A landscape with many valleys, sampled at points; each row gives a point and its height.
A ball rolls from a point to the lowest of its 2 nearest points, and stops where none of them is lower. Distance is the straight distance between rows; heights are no part of it.
Duda: [133 158 139 127 151 129  93 135 111 183 149 154 124 136  99 146  98 176
 139  84 148 104  86 126 159 103 187 148]  height 6.02
sobok: [ 96 157 130  88 144 152 127 124 137 145 135 171  82 172  95 143 173  96
 158  98 125 135 107 154 144 118 119 118]  height 3.93
torud: [ 80 142 139 100 156 152 165 121 122 158 137 164 116 182  72 146 131 147
 161 122 124 148 131 141 103 126 121 144]  height 4.51
Gup: [ 77 125 132 176 155  84 148 130 141  86  71 125  91 125 116 113  95  92
 120 172 154 148 135  87 104 123 168 155]  height 7.17
musif: [ 88 161 111  85 170 108 130 124 138 167 123 129 125 153  91 144 141  81
 179  49  87 147 112 158 165  92  94 149]  height 4.50
Melo: [165 157 108 128  92 161  95 116 123 162 130 165 150 131 138 105 132 130
 152  91 154  94  54 110 150  92 195 150]  height 5.48
biz: [153  98 118 159 159  91 118 136 124 149 152 121 144  70 208 150 125 151
 122 107 105  96 125 114 174 156 112 130]  height 3.02
tabo: [122 130 195 102 111 116  77 107 160  93 133 105 101 127  70  94 102 177
 101 121 189 135 160 111 132 128 176 146]  height 5.10
teto: [196 144 117 164  73 140 127 173 126 145 130 138 138 144 174 121 133 127
 121 135 149 129  55 138  68 131 159 117]  height 4.07
Vazov: [132 168 153 138 133 134 142 126 108 141 138 109 196 167 128 127 139 153
 174 186 104  75 126 181 160 130 140 109]  height 3.13
keleg: [139 108 150 120 157 144 123 164 123 102 134 165  81  92  96 111 162  78
 111 141 110 108 156 138 141 119  81 133]  height 5.98
suse: [151 154 158 156  99 142 126 134 154 155 150 155 135 150  75 116 153 106
 108 120 172 116 121 128 137  83 143 137]  height 4.36
tetu: [128 127 164 174 106  83 168 160 118 114 168 123  98 116 128 169 169  60
  88 151 205 146 150 100 125 143 134  81]  height 5.56
Nebu: [110 138 102  94 104 105 148 161 107 124  96 137 140 188 137 119 130 110
 135 166  94 135 118 154 130 111 136 102]  height 2.88
zuri: [ 98  93 150 146 115 115 154 145 135  84 133 104 119 141 102 142 177 109
 131 165 171 168 189 128  91 150  64 124]  height 5.47
kip: [129 127 175 182  86 105 146  98 127 114 187 154 150 126  66 123 143 107
  95 129 172 121 146 117 121 102 160 150]  height 5.16
Mot: [145 113 127 133 123 156 144 118 184 114 108 157  82 142 142 131 111 117
 134 131 133 167  89 100  99 127 129 180]  height 1.17
bafe: [123 130 159 136  83 196 134  72 178 140 148 141 167 188 106 144 154 159
 138 141 175 139 102 129  89 143 122 148]  height 6.31
Nuno: [117 152 157 202 145 127 150  99 168 105 103 117 101 116 116 117 109  94
 117 188 187 131 129  84 125 139 158 163]  height 6.80
moge: [132 162 135  98 111 145 138 112 140 151 167 146 150 171 123 143 173 157
 175 151 157  92 118 166 163 157 183 105]  height 4.57
Lof: [116 161 200 161  71 150 108  94 163  73 174  76 124 154  67 103 156  80
  99 150 176 107 160 172  97 137 130 152]  height 7.25
vaf: [141 118 137 130 163 118 125 139 119 159 152 146 149 117 160 140 136 129
 127  99 145  87 117  91 158 121 106  99]  height 1.64
kup: [131 134 182 134 132 198 109  92 171 157 174 135 154 153  69 145 143 208
 129 115 183 127 147 135 103 145 109 134]  height 5.78
dum: [112 180 123  82 190 151 126  86 112 186 145 126 112 136 108 171 139 126
 183  31  80 149 105 170 165 150 146 140]  height 4.98
Rutas: [ 76  98 132 107 171 120  94  87 114 130 105 125  73 136 121 157 131 125
 131  72 183 101 104  87 117 143 130 140]  height 6.63
vug: [143 117 174 111 106 105 133 189 116  78 147 137  85 114 139 106 138  85
 107 143  66 108 151 148 146 122 126 159]  height 6.32
vuro: [ 86 108  82 117 159  94 116 164 124 127  60  81 143 122 170 129  88 141
 138 112  69 153 147 126 102 117  71 118]  height 5.86
dukuf: [117 152 115  57 147 184 127 128  91 136  83 114 156 143 135 144 100 123
 152  91  69 123  88 143  92 119  95 155]  height 5.13
gasu: [ 81 151 177 165 115 129 142 106 188 108 121 115  97 126  85 132 137  96
 111 143 209 201 153  85 102 151 147 181]  height 6.29
Kigo: [169  70 113 152 127 102 141 124 155 118 158 113 121  55 206 122 125 134
 114 133 105 127 134  87 142 153 125 166]  height 2.31
tade: [156 121  97 135 120  86 186 134 176 110 112 144  92 106 164 123 111  70
  93 125 165 204 134  76 117 103 135  95]  height 4.04
bipo: [ 75 121 183 138 133 125 168 168 163  80 104 120 125 206  99 170 152 154
 118 128 197 124 169 122  99 141  84 125]  height 6.04
likop: [147 113  69 137  42 102  86 168  98 121 135  98 144 135 102 114 141  99
  92 159 100 146 156 196 120 135 111  67]  height 5.49
nifi: [114 125 174  86 152 125  91 108  96 111 174 113 139 104  89 127 129 157
 121 124 134  69 171 150 164 144 141 115]  height 6.03
Nika: [185  91 127 139  77 126 134 148 158 125 156  95 188 132 139 125 138 130
 112 141 131 126 134 105  87 106  77  95]  height 4.22
Pirom: [114 129 176 143  69 190 116  83 153 100 136 113 156 162  92 105 173 120
 129 173 167 100 145 169 111 143 130 148]  height 6.79
tid: [108  92  94 110 120  95 130 118 113 115 144  92 218  95 147 119 152 126
 147 137  76 129 164 121 158 133 105 134]  height 3.11
Pozo: [170 111  97 155  83 124 145 138 156 133 109 112  97 135 177 138  97 111
  91 136 142 190  75 102  92 141 160 118]  height 2.87
sape: [114 152 171  75 112 116  93 106 126 126 174 109 122 143  84 137 142 192
 155 106 144 120 147 159 180 155 188 103]  height 5.44
tukot: [118 131 144  58 146 145 124 117 123  78 103  94 170 151 140 105 110 150
 145 158 103  73 145 109 166 120 133 154]  height 4.02
buz: [134 106 125 151  90  66 169  90 153 111 125  90 172 131 170 124 134  76
 129 158 183 143 148  77 152 126 150  80]  height 6.60
Faton: [144 129 173 163 109 133  69 115 138 117 115  70 133 110 131 127 109 150
 107 134 192  68 111 104 120 129 141 170]  height 2.37
zefas: [187 108 114 162 104 116 158 160 162 109 136 115 176 100 163  88 137 116
 100 159  85 122 159 137 131 110  73  86]  height 4.99
Bok: [144 123 120 178  55  73 163 123 131 112 174 108 164 115 139 123 160  56
 114 142 172 153 158 118 144 103 129  68]  height 6.15
bul: [129 179 151  76 188 151 122 137  83 162 160 136 119 143  86 125  85 175
 143  92  93  93 116 147 191 106 162 143]  height 6.40
Mezo: [115 125  61 103 151  97 138 150 104 169  89 108 137 116 157 109  58 150
 110 100  47 173 142 152 132 120 111 100]  height 5.45
todag: [136 102  78 132 178 124 138 114  78 127 134 175  71  69 150 156 142 118
 139 124  83 137 120 149 117 168  92 101]  height 5.19
sas: [164 168 104 110 149 204 134 126  95 153 100 188 133 138 161 131 154 142
 150  96 119  99  60 134  70 125 116  97]  height 5.38
mem: [108 184 146  44 146 193 130 118 108 117  96 116 152 161 119 119 129 131
 164 135  89 110 132 152 133 116 103 126]  height 4.73
mez: [129 102  81 146  53 111  74 138  82 132 105 108 137 117 117 105 114  94
 112 146  90 155 128 151 136  87 122 146]  height 5.70
guba: [159 116 118 164 152 153 123 152  84 130  99 184  69  96 134 132 126 109
 117 151 109 105 119 151 121 142 104 105]  height 5.58
rur: [117  98 118 155 110  81 119 178 119 110 142 101  78 101 134 140 150  88
 108 157 144 177 155 137 110 143  92  88]  height 4.94
ledef: [ 97 100 125 114 117 105  93  89 129 110 104 122  61 117 150 135 138  81
 126  98 187 130 100  78 148 139 163 173]  height 6.90
zekes: [132 155 158  70 134 172 148 115 166 106 111 130 122 169 171 137 130 161
 138 117 167  73 108  83 115 126 154 117]  height 4.13
bezur: [197 114 111 156  76 116 153 163 128 110 129 132 126 114 165  77  79 119
  51 153 100 121 131 130 118 104 134 101]  height 4.61
nadom: [143 173 124  75 151 165 136 138 105 142  99 150 140 172 187 123 136 150
 174  89 126  62  69 131 109 133 159 103]  height 4.90
varo: [127 108 101 170  63 110  98  98 140 100 134 112 168  96 114  76 127  74
 105 144 114 136 148 138 135  69 123 161]  height 5.03
zekan: [149 158 123 106 161 131 171 156 131 133 128 130 161 151 179 150 135 151
 177 137  44 138 124 154 155 164 110 133]  height 2.82
fovo: [ 94  93  75 131 153  90 130 117  81 153 130 139 169 108 106 134 113 120
 153 120  97 147 148 122 169 105 133 124]  height 4.06
Rotur: [155 107 100 108 137 156 108 134  99 151 111 152 138 136 161 151 104 171
 136 112  97 150  80 119  67 136  95 127]  height 5.55
Rovon: [104 125 145 113 110 111 122  79 150  96 117  97 129 137 143 132 167 108
 128 137 209 112 143  86 170 144 162 111]  height 7.05
siped: [123  85  71 113 124  70 134 143 121 135 146 108 162 112 147 142 127 160
 115 140 105 150 171 127 115 163 101  63]  height 4.12
dedi: [121  80 144 170 123 124 139  84 108 129 154 172 111 112  79 143 133 137
  99 159 178 142 138  92  67 144 133 132]  height 5.82
dozev: [ 81 123 183 120 119 149 112  87 179 102 151 128  90 136  52 135 122 142
  95 103 201 157 152  93 105 151 158 177]  height 5.79
gite: [ 98 153 136 121 200 153 122 144  71 125  72 121 137  78 152 103  87 121
 133 134  43 103 118 160 165 119 112 173]  height 6.30
malu: [159 113 127 138 128 133 141 154 145 163 138 146 178 144 123 123 133 116
 109 121 144 110 102  88 113  77 104 114]  height 3.14
buru: [130 127  69 115 113 115 149 137  93 150  95 182 106 150 166 121 107 123
 128 120  91 139  90 149 156 113 171  73]  height 3.97
lel: [129 153 147 112 173 148 149 121  98 140 141  96 209 148 132 166 136 179
 183 157  87 103 140 164 142 164  98 115]  height 1.28
dolug: [109 139 124 129 169 136  97 143 107 117  73  88 142  91 144 123 114 142
 155 136  63 145 157 145 117 124  63 165]  height 6.17
Muv: [147 170 115 144 187 163 103 143  76 120  87 165  92  86 146 126 121 122
 142 130  79  87 122 177 167 109 113 129]  height 5.97
mel: [ 92 145 160 112 190 181 143  99 135 152 130 130 117 165  63 143 100 209
 156 111 148 142 150 131 111 149 124 167]  height 5.09
zemut: [157 146  96 148  73 121 104 171 124 175 135 180 133 150 150 126 131 106
 123  81 152 133  50 112 111 100 189 142]  height 4.91
Vunop: [118 124 139  74 151 114 142 146 160  80  93 108 132 140 188 134 125 133
 127 124 109  87 128  85 155 136 127 144]  height 3.23
Litu: [149 156 179 119 119 145  50  99 173 135 122  77 122 125  86 110  92 186
 120 107 162 126 116 135 136 120 176 169]  height 4.14
Porig: [149 144  59 148 123 108 128 153  64 170  88 146  96 105 193 110  78 157
  83 122  57 117 115 159 163 114 142  86]  height 4.77
vekug: [ 87 107 152 165 167 148 100 112 108 131 113 149  84 138  87 153 147 146
 116 132 195 118 116 105  90 147 114 142]  height 6.28
teger: [113  72  86 111 165  93 172 133 109 124 139 158 106  99 136 155 126 166
 143 130  86 154 147 122  86 181 113 101]  height 4.76
lefaz: [131 112  63 142 128 104 180 135 187 120 125 132 116 113 123  95 134 103
 120 159 117 206 171 115  95 114 102 105]  height 4.80
mesep: [129  94  55 140  79  80 131 153  86 143 160 117 156 131 114 111 119 131
 113 155  94 148 188 176 144 158 130  54]  height 4.85
dupo: [142 163 107 127 156 162 119 120 166 166 143 157  78 125 134 162 196 101
 173  98 126 138  96 159 162 139 108 128]  height 3.31
Kav: [124 105 145 171 112 125  96 111 123  96 121  97 146  86 111  93 106 117
 123 152 123  84 143 127 108 116 118 185]  height 4.03
kemo: [ 95 100  70 156 161  76 157 160 153 149 126 134 147 101 101  99 115 111
 130 143 105 182 177 116 123  88 129 121]  height 4.87
pufi: [166  83 123 163 107  94 140 156 135 130 131 128 110  68 197 103  68 148
  57 135  75 129 128 111 124 119 133 154]  height 3.51
Vaza: [119 149 176  84 183 156 102 103  63 124 181 120 146  69  74 137 103 183
 130 100  92 115 150 154 168 148 153 145]  height 6.41
tum: [162 141 115 138 135 156 131 135 190 154 121 140  53 150 170 158 145 118
 170 105 136 164  61 115 117 139 114 149]  height 2.43

Call two points neighbours if one is among the 2 nearest of the other. Go from one point of each pair to the other, from neighbour to neighbour, staying as low as possible. Name the highest point that can't be avoided.
tid, Mot -> kemo
Faton, siped -> mez
Kigo, vaf -> biz
rur, Kigo -> vekug

Where does a ball stop that starts at each point below?
Pirom -> Mot
gite -> siped
ledef -> vaf
Vaza -> lel
Nuno -> Faton
Gup -> Faton
